Points on a hilly landscape, in no order, each with its height.
A ball rolls from a point to the lowest of its 2 nearest points, and stops where none of them is lower. Distance is the straight distance between rows; heights are no part of it.
Q286: [-16 -29   6  48   0  41  34  15  -1 -19 -16  20 -19 -12  14   6   0 -27
 -38  12 -17  35 -35 -33   2  -8 -26 -15  17 -51   8  55 -23  -4   0 -28
   8 -22   9  15  51  32   4 -23 -46 -36  -1 -12  -2 -27  -9]  (h 626)
Q665: [ 17  -6  29 -44  21  30  12  12  37  45  29  32  45 -22 -10 -55 -44  -4
 -14 -16   0 -15  35  28  -5   1  53   3  21  30 -13 -48  26  -9 -33  -6
  66  38   4 -43 -10 -34  30  33  -3 -18 -21  -9 -53   3 -38]  (h 468)
Q130: [ 45  13 -20 -10 -42 -15 -57   2 -19  68 -31  -5 -17   6 -36  11  14  -6
  18  -6 -16 -24  -8   3  25   3 -13 -12 -59  -9 -21   4  -3 -22   9 -26
  -8  30  -4  55  41  -1 -21 -13  27   3  29 -21  33  -4   7]  (h 379)
Q434: [ 18 -10  32   0 -15  35 -34  -8  19 -12 -44  12   6  21   0 -17   8   8
  19   5 -52  -4   8  10 -25 -39   4 -57   8 -21  19  14 -35 -14  -2 -10
  12 -18  22  15  43  -4  21  21  -9  -3  20 -16 -29  -6  13]  (h 471)
Q866: [ 24 -14  11 -11   3  -5 -11  17 -39  -4 -19  -4   9   9  -5 -28 -22  20
  60   3 -32  -7   2  22 -10 -21  31 -44  -1   4 -17   5 -27 -21 -15  16
  43  14  50   8  21 -23   2   6   1 -12  -6  -2 -27  -2  33]  (h 420)
Q991: [ 30  13 -16  -9 -35   7 -52   0  11  79 -14  22 -19  -6 -31  19  10   5
 -27   3 -16 -14 -14  22  26  15 -31 -19 -35 -26   7  25  11  -3   1 -29
 -38  -5 -48  60  30  20  -3 -30   1  26  36 -25  51 -14 -29]  (h 343)
Q381: [-12 -20   4 -17  37  42  30 -23   7 -26  27  30   8 -25  14  24  32  19
  -8  -1 -25   3 -10  37   3  30  54  -7  12 -37 -11   5   0   2   1  28
   3 -18  22 -31 -16 -30  -7 -13 -40  41  -2  11  10  -4  11]  (h 310)
Q607: [-11 -16 -24 -16  -7   5 -10  -1 -36  50  13   4 -34 -11  10  22  15   0
 -13  10  -8   7 -32   1  33  29   1  24 -15   5 -11  -6 -18  26   3  24
 -25  28 -30  10  -7 -21 -23 -37  10  -7  26  10  55  -5   0]  (h 229)
Q623: [  7 -15  -2 -32  25  -5  25  34 -17  21  16  -6  10  -5   6 -24 -32  -8
 -15  -9 -16   0 -11  -1   8   8   3   7 -21 -20  12 -14   8  10  -7 -15
  26  29 -16   9  39  48 -18  -6 -13 -17   7  10 -14  -8 -37]  (h 175)
Q558: [ 12  25  -2   5  -6  22   6 -13  31  19  -1  21 -16 -20  -2  15  27  35
 -44   1 -13  -6  -6  11  21  23 -15 -18  -7 -33  34  27  23  12  16 -13
 -60 -28 -45  31  16  16   8 -45 -12  43  27  -6  38  -3 -35]  (h 293)
Q986: [ -2 -20 -22 -31  44  20  46 -11  -1  -1  56 -13  -1 -33  63 -19  -1  47
  11  29   6  42 -19 -16  51  50  46  -4   2 -71  -5  30  30   3  12  26
  -5  14  51 -44  -8   7   4 -51 -40  30 -27  47   5 -37 -24]  (h 842)
Q205: [  6 -20 -59   9 -39 -34 -48   2 -57  61  -9   1 -56   3  11  42  -5 -10
  13  12  23  22 -27 -10  30  29 -33  34 -34 -10 -19  12   3  25 -20  18
 -37  27 -19  49   8  -6 -31 -28  36 -34   9  -9  61 -12   5]  (h 263)
Q549: [-40 -24 -13  -6  42 -21   3 -18   3 -21   5  -9  27   9  -4  22  36  -6
  52   3  26  25 -17   9  16  15  30   9  25  54 -16  -8  -6  22  13  65
 -27  16  30 -59 -64 -12  -2   0 -21  37  -1  10   8   1  41]  (h 530)
Q141: [-13  14   7 -62  68  17  38   3  70 -33  64   8  24  -7  21 -15   7  30
 -18  -9  18   0  13  36  -7  39  80   8  -3 -33   8 -23  62 -19  24 -11
  46  17  41 -81 -26   4  25  -5 -10  35 -22  23 -62   1 -28]  (h 217)
Q736: [ 28  -4   6 -10  25 -66  29  20 -31 -10  -3 -15  -2  16  -4  -8 -67  17
   9 -13  -4  16  41  54 -49  44  23 -18  -6  -5 -22  -8  19 -21 -28  13
  43 -10  -2  -4  26   9  -3 -21   4  36  -5  10  -2   7   8]  (h 393)
Q25: [ 19  -3 -18 -43  44 -43  34  23   4  11  18 -37  18 -13  15 -39 -34  11
 -12  11  24  18 -11  -4  23  33   1 -10 -34 -32  -6 -19  24  15  -8 -11
  10   2  18  -5   4  55 -24  -4 -12  13   9  41 -41  10 -42]  (h 228)
Q512: [  6  -9 -20 -23  23 -18  30  43 -25  34  30  22  14 -15  -2  -7 -35 -12
 -21 -17 -36  13  15  26 -21  40  12  59  10   9  -1 -19   7  18 -21  35
  46  42 -49 -34 -10  -9  10   1   3 -21 -27  -2   5 -48 -34]  (h 227)
Q29: [-34 -21   0  19   2  -4   5  17  -6 -26   3 -39 -14  37   5  -8 -10 -65
 -31 -10  13 -10 -29 -47   7 -45 -34  33   7  35  30   5 -14   9  23 -53
  -4  -8 -34 -19  -8  57 -19  32  -2 -28 -14 -14 -23  43   4]  (h 732)
Q285: [  3 -10 -23  28 -35  11 -29 -12 -18   0   4  -1 -24 -15 -16  30  47  -4
 -21 -10  13 -19 -35 -13  24  14 -25  -6 -24  -4 -35  15 -20 -15   3 -19
 -36 -23   1  49   6 -13 -46  13 -20   7  21  -5  36  32  25]  (h 455)
Q361: [ -4  18  19  -9 -22  56  14  11 -19   8   0  20  -3 -17 -35  -4  19 -16
  21 -12 -46 -18  19  -6 -15 -40  18  30  17  15 -26 -22 -27  -3  -9  16
  62  30   7  -8   0 -50   4  19  19 -49 -15 -35 -23 -27  14]  (h 422)
Q844: [-29   0  -6 -28   7   1   3  -2 -12   9   3  -9 -32  26  16  49  23  -1
 -24  -8 -17  -6 -34   4  28  34  16   7 -18  22   0  -1 -24  45  30  30
 -57   5 -33 -31 -19 -31 -22 -33  -1  29  31  34  80  21  24]  (h 268)
Q709: [ -9   4  13 -57  30   6 -18   4  15  28  10  11  16  15   3  22  18   3
   6 -20 -30 -40 -12  24  19  12  47  -8 -17  27  16 -12   6  30  23  30
 -49  18  -7 -25 -36 -27  -4  -9   3  34  36   9  54  17  16]  (h 315)
Q641: [-34 -42 -18   2  45 -30  40  -2 -42  -8  29  11 -30  -1  23  11 -14   6
   8  27  13  64  -5  27   2  36  25  33  36 -12 -25  15  -4  21  -4  51
  12   9   4 -49 -13  -7   8 -44 -14  -9 -22  41   8 -28  15]  (h 570)
Q894: [-17  -8  14  48 -22  24  30  21  -6  -9  -9  20  -5 -15  -5 -13 -25 -29
 -22   8 -15  25 -13 -24  -3 -38 -32  -3  20   8   5  28 -30 -16 -22 -40
  34 -11  11  37  27  33  11  -9 -17 -22 -12 -35 -36   0 -12]  (h 642)
Q935: [ -2 -31  -4 -32  46  21  -4  11  24 -27  17 -16  22  20  12   7  27  -9
 -18 -43   3 -53 -12   7 -23  33   6  -2  -3 -35  27 -30   4  -4  28   0
 -13 -11 -25 -28  -3  39 -32  70   0  -5   8  12   9  17   9]  (h 773)
Q147: [  4  14   2   5 -39   9  -5  26 -13 -12 -14 -36 -11  42 -17   7  -7 -42
 -22 -30   2 -34  -9 -43 -22 -33 -40  38   1  36   9 -14 -16  -5  17 -52
  30  10 -35  14   8  27  -4  40  17 -37 -16 -22   5  18  25]  (h 718)
Q947: [-29 -28  36  51  12  34  16 -13  19 -44  -9  -3  14   7  10 -49 -30 -24
 -16  24  -3   2   3 -37 -10 -65   0 -11  20  25  27  31  -9 -23 -11 -35
  41 -24  30  -8  11  32  11  12 -19 -35 -23 -33 -81  27 -11]  (h 660)
Q805: [-14 -24 -30   3  17 -52  -5 -11 -29  -3  -2 -17   7   2  -6  30  12  23
  52   9  49  23 -13   9  31  38  -1   2   0  31 -10 -13  11  17   1  49
 -45   1  22   4 -31   1 -23   0 -15  55  26   5  23  17  28]  (h 508)
Q912: [ 17  53 -12  37 -50   3 -47 -13 -13 -44 -61   6  14  -7 -58  58  35  33
  39 -21  14 -16  -4  -3 -26   9  17 -30  28  46 -28  -9 -32  -6  20  43
 -32  -9  36  22 -32 -70 -12  49  -2 -15   8 -21   8  -2  31]  (h 266)
Q238: [-13  12 -30  23 -21 -23 -17 -23   7   0 -12   5   8 -16 -29  47  33  24
  17  -3  40 -11 -17  11  18  37  -9 -22  -8  26 -21  -2  -7   3   8  36
 -70 -14  10  29 -32 -31 -30   9 -27  46  25 -11  41  32  16]  (h 484)
Q221: [-26 -32  18  55  -5  37 -20 -33  20 -79 -27 -27 -17  23   6  -9  15 -35
  -5  23 -19   1 -20 -32 -17 -72   1 -36  21  14  14  44 -35 -27   8 -20
  27 -65  36 -32 -15   8  -1  10 -38  -5 -26 -27 -52  44  31]  (h 681)
Q456: [-21 -34  -1  50   4  68  13 -11  15 -58 -12  22 -18 -16  40  32  23  -4
 -47 -15 -27  23 -27 -11  -6  23   4 -36  16 -69  -8  50 -26   5  18 -17
 -16 -59   8 -18  33  -8 -32 -14 -66   3   2  24  23 -19   2]  (h 606)
Q662: [-21  11   8  19 -35  19   1 -12 -55  43 -10  45 -60  -7  -6  48  -7 -21
 -15  15 -31  31 -12   6  23   6  -4  18  -7   0 -17  22 -46  16  -1  32
  -2  35 -50  17  27 -40   8 -44  19 -36   4   5  62 -45 -15]  (h 177)
Q237: [ 19  30  -8  -8 -37  11 -29  14 -28  14 -26  19 -14  -5 -30  56   7  15
  24 -26 -79 -13   8  33 -35  16   9  -8  -8  -6 -16   4 -27   6   8  32
  18   9 -27   5  20 -67   3   2  24   1   7   7  52 -37  18]  (h 249)
Q916: [ 16  15  20 -28  31 -15  -6  -5  36  18  -4  -3  21   8  12 -28  -9  25
  12   3  -4 -24  -1  19   6   1  23 -32 -15  -3  38 -16  19  14   9   7
 -40   4  -3  -5   6  11  13 -26  -4  44  28   4  -1  26 -13]  (h 368)
Q190: [ 27  25  20 -15 -17   3  23  -9  -7  43   2  16  41 -19 -26 -30 -36   7
  -2 -16 -20 -20  53  43 -24  -6  17  24  13  40 -14 -53  15   2 -35   6
  73  36 -18   6 -11 -41  37   3  10   1 -21 -24  -6  -9 -18]  (h 428)
Q861: [-10  31  28 -12 -30  39   4 -10  10  65   0  22  11 -17 -16 -13  16 -35
 -39 -24 -18 -55  12  -3  24 -29 -19  52  -9  27  14 -44  -6   8   8 -23
  16  46 -63   6 -21 -26  12  22  26 -18  13 -48  39 -21 -17]  (h 338)
Q60: [  0  10 -14  39 -38   4  11  18 -31 -11  -5  25 -21 -14 -17  33  19 -32
 -40  -5  -4  30  -5   0 -26  30 -43  63  35  14 -21  11 -15  20 -26  11
   3 -15 -49  28 -17   2   8  16  19 -25 -12 -18  37 -35  10]  (h 309)
Q351: [ -4  -4  21 -20  32 -23  35  18  18 -22  24   4  18  14   1 -12 -46  17
  -8 -15  -1   2  40  62 -50  26  47  14   1  12  -4 -29  26 -15 -25  11
  62   8  15 -52   0  -8  21 -10  -7  19 -25  10 -52   5   2]  (h 327)
Q851: [ 37  56  42  37 -70  30 -70 -24  26 -12 -47  19  21  -2 -49  43  49  21
   7 -19   3 -48   7 -16 -33  -2  11 -57  11  13 -15  11 -30 -31  12 -18
 -35 -31  27  27   5 -66   9  64  -7  -9  21 -41   5  17  42]  (h 125)
Q353: [-10  -7   0  40 -13  -2 -13 -16  14 -26 -35   1 -22  20  14   6   9   5
  14  12 -27   6 -16   7   7 -22 -14 -79 -10 -29   1  46 -20   0  11 -12
 -44 -37  15  20  20  -6 -11 -40 -39  46  22  13  18  10  14]  (h 551)
Q326: [ 22   9  -2  34 -50 -31  -5  14 -53 -27  -2 -47 -12  10 -35  30  -9   5
 -15 -34  17 -24   8 -34 -28  -3 -50  26 -15  20 -22  -1 -14 -32  -7 -58
  54 -24  -2  54  32  13 -24  35  -3  -6 -11  -5   3  39  46]  (h 699)
Q431: [-49  19   5  38  -6 -20  53   7  -3 -30  14   7 -15   6  -8  19   2 -57
 -40   4  17  38  28  19 -33   7 -29  84  42  47   0   6  10  21 -19   6
   8 -15 -56 -15 -18  15  29 -13  -2   1 -30  -7  -1 -19  -2]  (h 376)
Q770: [  6  -6 -42  -8   8 -56  10  30 -43  23  20  -3   1  -1  14  17 -28  -2
   6  -4  12  36  35  25 -25  41 -19  69  26  24 -19 -38  18  29 -25  40
  21  30 -50  -6 -34  -4  12  11  34  -6 -14  -7   9 -33  -9]  (h 286)
Q882: [ 64  28  43  22 -53   6 -74 -11   8   3 -31  -6  41  13 -33  13  25  25
  -7 -25  45 -45  25 -42 -58  -3  -5 -20  26  23  -1 -25  -9 -42   0 -33
 -15 -23  11  27  15 -15  17  76  21 -48  11 -23  -9  35  56]  (h 250)
Q303: [ 21  51 -23 -74  58 -16  28  11  35 -13  29 -50  17  -4  48 -45 -21  41
   2  22  24  13 -15 -21  45  37  30 -23 -45 -47  15   4  44   7  18 -18
  -4   5  52 -23 -25  43   0 -28 -15  42   4  68 -39   9 -52]  (h 270)
Q875: [-36 -44 -24  32  23  -1  28  24  17 -38   4 -35  -7  21  19 -25 -21 -44
  -6   5  33  31 -21 -32  -3 -10 -48  14  15 -10  28  19  13   9   4 -24
  -8 -29   4  -7   7  71  -9  16 -11 -28 -16  19 -42   5 -13]  (h 744)
Q336: [-41  -2  44 -36  53  25  15 -17  83 -57  57  35  32   8  25 -17 -29   0
 -41   3  16 -25  26  36 -16 -14  68   0 -16 -20  21 -34  36 -18  10 -15
  51   5  25 -73  -1   1  21  -6  -3  10 -32  10 -84  19 -12]  (h 161)
Q881: [ -4   7   8 -20  20 -43  20  -6  -1  42  24  -2  34 -25 -12 -35 -21   6
  12   4  21   3  34  34   0   3  26  38  21  57 -12 -32  30   5 -27  17
  26  40 -18 -21 -49 -28  35 -17  11  28   4 -18   3  10 -17]  (h 380)
Q341: [ -8   4  22  55 -34 -14  22  17 -12 -37  -2 -13 -19   6 -13   3  -8  -7
 -42  -2  18  25 -13 -22 -29 -24 -48  -3   7  18   9  47  -5 -27 -12 -71
  20 -56  -5  20   8  40  13  -3 -24  15 -15 -24  -1  42  15]  (h 662)
Q199: [-15 -12 -20  32 -10 -76   8  -6 -46  30 -18  12 -30  16   9  -4 -24 -14
  51  40  25  35   6   9  25 -30 -42 -11   2  28 -12  17  16   8 -22  36
 -26  16  -1  35 -13  -5  10 -48  36  11   0  -1  14   6   9]  (h 206)
Q41: [-25 -39  -9 -16  48   8  29 -20  50  -7  27 -47  27 -14  46 -58  -6  -2
   6  35  34 -12 -14 -53  50 -33  -6  -1 -25 -20  22   1  14   6   7  -1
 -18  13  44 -19 -23  49 -13 -18 -26   7  -8  33 -44  16 -39]  (h 830)
Q879: [  6 -32  34 -53  39  41 -14  -2  40 -17  -7  35  31  15  16 -28 -33  17
  20   5 -34 -15  20  30 -18 -22  66 -36  -4 -23  10  -6  -2  -8  -9   2
  38   1  40 -45  15  -5  10  33  -7  -6 -17  10 -65   3   5]  (h 305)
Q449: [ 53  29  40  10 -62  47 -35  -6   9   0  -4   1  21   7 -31  10  23   5
 -33 -46   7 -68  27 -38 -20 -14 -21  -5  -4  -6  -7 -27 -14 -57  -4 -71
  42 -12  -6  31  33  -5  -1  78  29 -34   7 -44  -7  14  21]  (h 325)
Q316: [ -5 -26 -30  10  22  25  16  15  21 -49  25 -18  -2   5  21   4  25   1
 -20 -16   9   2 -16  -5  -9  46 -20  10  11 -51  36  10  13  22  33   6
 -28 -44 -16  -7  13  36 -24  20 -23   1  19  34  15  -5   2]  (h 763)
Q264: [-15 -11   0  36  12  18   7 -23  26 -47 -13  14  10 -19  -4   1  28   1
   2  12  -7  17   0  25 -21   3   4  -2  35  -5  11  14 -15  -1  -6  44
 -15 -34  11  -6 -30  -3  12   7 -26  13   1  -5  -8   2  13]  (h 366)
Q258: [-19  -1   9 -17  53  22  58 -31  35 -28  51  15  18 -48  21 -14  21  34
 -14  -1  25  -4   6  18  22  24  50  -1   8 -44  10  -5  24 -13  -4   9
  29  -4  45 -40 -17 -10   7 -27 -25  54 -14   5 -38  13 -21]  (h 265)
Q384: [  2 -25 -45  19 -11 -57 -21  18 -63  40 -13  12 -65   9  31  28 -40 -27
  30  28  16  56  -1  13  22  13 -47  20  11  -9  -3  15  29  34 -29  29
 -61  19 -34  37  -5  22  -3 -26  59 -28  -6   2  40 -33 -11]  (h 264)
Q438: [ 14  -2  20  -6  10   7 -10  -2  12 -22 -36  26 -11  20   7   7  -2  11
  30   2 -76   4   8  46 -19 -19  15 -67  -8 -39  23  36 -17   6   7  11
  -7 -21  10   3  46  -9  13 -20 -30  38  17  22   4 -10  10]  (h 513)
Q295: [ 11   0  28  33 -16 -21  22   0 -23 -29   1 -38  12   2 -16  -5 -34  -5
 -35 -19  16  -9  25   0 -29 -21 -22 -16 -27  21  -5   8 -11 -48 -23 -59
  39 -28   0  37  34  35 -11  13  -9  25  -9   8 -27  56  12]  (h 682)
Q585: [-35 -29 -13  20  10  26 -38 -44  28  -8 -19 -18  16  14   9 -15  39 -11
  26  23  28 -33 -23 -47  30 -44 -15 -12   3  35  15   0 -24   1  21  17
 -52 -17  35  -5 -48   4  -9  24 -12   2   4 -15   2  36  20]  (h 803)
Q707: [ 25  42  -4  41 -82  -8 -62   7  -7   1 -41   9 -24  27 -43  11  34  14
   8   2 -11   6 -19 -27 -28 -44 -52 -28  20  40 -13  46 -22 -22  -3 -33
 -17 -43  19  33  -7 -15  38  15  15 -33   7 -41  23  -2  23]  (h 502)
Q801: [-23 -43 -19 -16  58   0  30 -19  25 -25  31 -46  18 -19  57 -38   1  35
  37  33  25  19 -15 -43  48  11  24  -6 -19 -43  -5  17  24 -19  20  17
 -14   2  70 -40 -26  16  -7 -44 -50  41 -27  49 -15 -15  -7]  (h 837)
Q658: [  3  75  38  -6 -53  42 -20 -29   9  13 -13   3  21   6 -36 -14  25 -29
  -5 -19 -18 -65  43 -30 -21 -61   0  55  11  59 -13 -48 -13  12  14 -12
  12  28 -41  -2 -25 -55  22  33  45 -33  -5 -34  30 -17   6]  (h 396)
Q993: [-11  -5  13 -11 -18  52  19  -1 -17   8  13  25 -15 -19 -22  23  31 -27
 -17 -33 -19 -30  -8 -20   9 -10  10  30 -12 -12 -27 -23 -30 -14   2 -13
  47  24 -16   7  17 -21 -18  15   2 -26  -7 -18  12  -6  14]  (h 387)
Q753: [-12  35 -11  16 -61  14 -19  18 -36  37 -14  33 -41  -4 -22  49  11 -40
 -28   2 -33  19 -19 -19  -1   3 -45  57   5  18 -10  24 -24  21  -7   3
 -12  27 -57  26  -3 -18   9 -20  38 -56  -5 -21  55 -57 -14]  (h 240)
Q403: [ -3 -12 -13   2  21 -84  20 -19 -64  34  10 -21 -32   3  20 -10 -43   0
  30  42  41  33 -11  -8  44  -6 -32 -33 -39 -20 -21  25  26  -6 -21   4
 -39  10   1  32  16  32 -24 -59  23  33   6  33  26  16  -9]  (h 142)
Q990: [  3   6  -9  19 -38  44 -14  18 -23 -16 -15   5 -29   9 -23  50  33 -25
 -27 -29 -31 -10 -28 -26  -7   6 -25   5  -5 -23 -19  17 -42 -12  15 -30
  26 -13 -14  24  34 -20 -25  29   2 -40   5 -20  24 -14  22]  (h 421)
Q5: [ -2  30 -24   4  -1 -12  26 -17   1   7  24  16 -37 -22  28  17   4  46
 -15  13  38  32  -3   5  33  47 -24   7   1 -33  22  24  48  25  14  13
 -65 -24 -40  34  13  25   2 -75   9  47  13  12  30 -15 -43]  (h 244)
Q386: [  9 -21 -19  73 -34  16 -13   5   6 -40 -28  13 -29 -11  32  25  -1  16
 -24  12 -13  49 -33  -5   4  21 -37 -51   5 -67  -8  77 -13 -11  16 -28
 -49 -71  11  30  39  -6 -15 -33 -60   7   7  22  52 -27   6]  (h 583)
Q168: [ 31  13   4  -2 -22 -25   2   3 -24  -5 -16  -1  -5   3 -18  27 -18  24
   4 -23 -29 -20  26  38 -23  39   8 -12 -16 -13 -18 -11  -3  -4  -8   4
  15  -2 -16  40  36 -17  -9  -2 -11  33   3  -5  27  10  18]  (h 340)
Q865: [-13 -19  24  17   9  38 -25 -55  48  -5 -21 -11  41  -4   4 -20  31  13
  -2  17  21 -45 -13 -42  30 -50  12 -58  -9  -3  24   0  -1 -13   7  -9
 -50 -31  20   5 -21  10 -17   3 -23  36  13 -10 -10  50   1]  (h 813)
Q476: [ 43   2  56 -45  -3  -1  -7   1  -4  10   4 -30  50 -12  -6 -30 -47   1
 -19 -25  14 -45  42  -5 -21 -13  21 -29 -46  21 -24 -52  -2 -37 -25 -61
  71  15  15   5  33   4 -20  53  15  -2  -2  18 -55  46  -1]  (h 409)
Q516: [  1  14 -34   7 -41 -72 -12  18 -55  33 -14 -23 -28  15   9  38 -21 -22
  19  -8  10  14  30   8 -21  -3 -48  74   5  46 -14 -34  22  43 -13  24
  -9  43 -54   7 -46  -7   4   5  47 -19 -13 -20  36 -17  10]  (h 341)
Q721: [-11  27   9   9  40 -17  16 -28  61 -25   6  -4  16 -15  15 -31   5  25
  -3  25  30  18  16  23   8 -11  -4  -8  19  -1  38  -9  31  -3   3  14
 -24  -6  19  -6  -5  16  35 -42   0  43  13  15 -35  18 -41]  (h 411)
Q160: [  5   3  25 -35  -2  21 -23   3  36  74  -5  15  11   7   4 -53  -6 -34
 -24  -5 -23 -42   5  -5  31 -36   0   8 -15  23  31 -26   9  20   6 -25
 -23  49 -46  -6   9   7  14  13  24 -14  27 -32   2   2 -49]  (h 288)
Q839: [-23   5 -12 -18  12 -52  18  15   4  55  27  15  -2 -10  17 -45 -41 -20
  -1  22  11  20   8  19  29 -14   0  49   5  37   5 -30  20  40 -25  18
 -19  52 -45 -13 -29  -2  18 -32  24  -5  -4 -17  -6  -9 -51]  (h 342)
Q231: [ 22 -48  -3   8  38  52 -14   1  23 -10  19  13  24 -10  -1  -8  32   0
 -16 -21  -5 -38  -1   0 -19  25  -1 -17  22 -53  26 -19  -8 -31   0   4
   8 -26  14  -3  -2  24 -24  87   5 -41  15  -2 -22  -2  -3]  (h 783)
Q853: [ 19  42 -32 -21  48 -46  31 -14  31 -32  24 -55  14   1  46 -32  -7  46
  26  13  71  37   3  -9  30  51   3 -17 -24 -43  25  10  54  -6  35  -2
 -28  -9  42   6   0  48  -5 -38  -6  65  -1  53 -43   8 -44]  (h 242)
Q157: [  5  43 -17  27 -68 -51 -23  15 -48  15 -27  -7 -37  20 -37  21   3 -14
  23   7  17  19   8 -23  -9 -58 -51  38  13  59 -15   3   0  11 -18  -6
 -17  13 -31  40 -31 -26  18 -12  52 -37 -17 -33  21 -13  13]  (h 401)
Q557: [  8 -35  -4  -7  22  43 -26 -21  11  -3   3   0  31   3  -6 -17  46  -6
  24   3   3 -47 -13 -20   2 -13  24 -17  13   2   2 -18 -21 -17   8  29
   4   0  34 -17 -29 -12 -22  59  11 -43   1 -15 -16  18  27]  (h 792)
Q950: [ 60  18 -10 -56 -15 -51 -77   7 -25  65 -19 -24  15  -4 -28 -14  -6  18
  44  -7  -5 -22  -7  -1  22   0  14 -32 -46   0 -21 -32  -7 -11  -1 -11
   9  39  22  32  22  -2 -14  14  32  -8  30 -13  21  10  22]  (h 410)
Q347: [ 10  -6 -16 -45  10  14  11  22 -40  37  12  26  -6 -10  -3  29  -2   9
   1 -13 -78   2 -10  33 -24  35  29  25   9  -8 -10  -2  -4  20   1  43
  38  30 -37 -36   4 -35  10 -12  11 -23 -22  20  31 -49   5]  (h 155)
Q391: [-29 -20 -20 -17  32 -31  21  15 -47  -6  23   7  -8  11 -10  32  19  -5
  29  12   5  43  -4  17  -9  27  32  51  26  43 -39  -4 -17  12   7  64
  16  23   1 -64 -53 -44   3 -12   5  -3 -25  20  28 -28  49]  (h 553)
Q9: [ -4 -18   1 -10  10  16  -5  33  21  29  -9   9   2  14  13 -38  -1 -26
  -4   3 -32  -8 -20 -17  14 -23 -23   9  -2  -7  42   0  -2  23  12 -11
 -24  12 -22   7  23  46   8   4  10 -41  19  -6 -18 -17 -39]  (h 235)
Q31: [-23  -1 -11 -31  58 -26  57  31  26 -40  48   1 -11  -3  23 -11 -28  12
 -13  -7   6  40   7  41 -12  46  47  14  -4 -31  -5   8  36  -9  15   2
  52   9  33 -67  25  20  12 -41 -16  17 -28  39 -54 -17 -17]  (h 269)
Q973: [-12 -40 -39  14  35  -5  44  33  11 -43  22 -45 -18  11  34  -4 -23 -26
 -23 -18  56  54 -20 -22   1  40 -30  32  -4 -49  28  11  20  26  32 -20
  -8 -32  -6 -14  22  89 -35  20 -13 -24  -2  49 -23 -27 -17]  (h 753)
Q964: [-11  24  16  24  -3 -44   0  17  15  31 -10   5   8   6  -6 -60 -45 -24
   6  32  15  10  29  24  -7 -54 -14  14  20  56   6  -6   5   7 -26   3
   0  31 -29  10  -1   5  41  -7  21 -27  -5 -15 -42   4 -44]  (h 384)
Q588: [ 17  37  10  -8 -27   3 -47   4 -18 -23 -48 -13  14   8 -60  23  24  29
  65  -3  -6 -16   5  -6 -40 -16  28 -17  30  35 -12 -29 -28   3  19  54
   6   5  50  -3 -19 -53   3  40  20 -53   8 -17   7 -15  43]  (h 344)
Q887: [-14  -1  51 -24  37  43   4 -10  80 -34   4  40  38  14  16 -17 -24  -9
 -35  -7 -16 -29  35  25 -36 -12  46 -17  19 -11  41 -25  15  -8  -4 -11
  27  -8 -21 -49  24  11  28  35   3 -12 -15  -1 -65   9 -28]  (h 233)
Q785: [ 28 -34  36 -73  26  29 -44   2  20  13 -13  23  40   8  12 -24 -25  27
  71   6 -47  -2  12  19   0 -27  71 -73 -14   6 -17   5  -7   0 -11 -11
  19  28  60 -29   9 -29   2  17  -7  18  -1  12 -37  -1  38]  (h 363)
Q954: [ 27  -1  63 -36 -22  53 -20 -23  11  11   2   6  40   2 -10 -11 -11 -12
 -16 -38   6 -73  39 -19 -10 -47  18 -26 -28  -4   0 -49 -10 -41  -5 -68
  53  13   5   9  35  -2 -11  81  22 -14   5 -14 -40  30  13]  (h 375)
Q730: [-10  24 -34  56 -57 -27 -21   5 -40   4 -38  16 -56  31 -27  26  18 -22
  32  32   7  50 -25 -14  -3 -36 -67 -16  23  41 -13  45 -28   9 -10   1
 -44 -32   5  41 -35 -25  24 -16  28 -28 -16  -4  41  -6  17]  (h 453)
Q718: [  5  37 -20  10 -39  -6  -8   7 -40   6  -2  -2  -7 -16 -45  18  28  12
  39  -8  -6  -4   9 -15 -21 -13   6  43  16  20 -30 -34 -23   3   5  47
  52  23  19   3 -18 -71  -5  18  43 -56 -16 -14  17 -34  16]  (h 404)
Q219: [-12  20 -24  -5  26 -64  36 -17  -9  -1  17 -42 -23   7  46  -8  -7  34
  25  36  55  44   4 -16  53  30 -26  -8 -31 -31   8  24  53  19  18   3
 -64 -13  13  14   5  42  -5 -73  12  58  -1  50   3   2 -22]  (h 196)
Q206: [-15  14  -6  40  -3 -15  20 -11  24 -22 -13  15  -1 -16   4 -21  13  16
  -4  41  10  44   3   9  -7  -8 -34  -1  37   9  28  34  12   6 -25   8
 -40 -35 -11  15 -13  20  36 -39  -5  18  10 -12  -1 -13 -26]  (h 419)
Q371: [ -2 -34  -4 -11  12  24  -5 -24  29  13   9 -30  11 -27  19 -29  35   7
  -2  15  12 -34 -23 -43  56 -17  -8 -28 -33 -52   8   5   0  -8   6  -9
 -44 -16  33  14  -7  35 -35  -6 -34  22  17  20   8  18  -4]  (h 823)

Two balls start at each pair of points below. Name the first point that both come to, or write never.
Q41 / Q947 -> Q894
Q286 / Q206 -> Q336
Q730 / Q894 -> never

For each start below, name the point where the ball stops.
Q801 -> Q336
Q326 -> Q336
Q221 -> Q336

Call two points neighbours if one is among the 2 nearest of the other. Go from one point of each pair to the other, from neighbour to neighbour, staying as low as possible. Name the highest point that can't be avoided.
Q607 / Q839 -> Q665
Q347 / Q851 -> Q361
Q662 / Q623 -> Q303
Q403 / Q607 -> Q384
Q336 / Q347 -> Q736
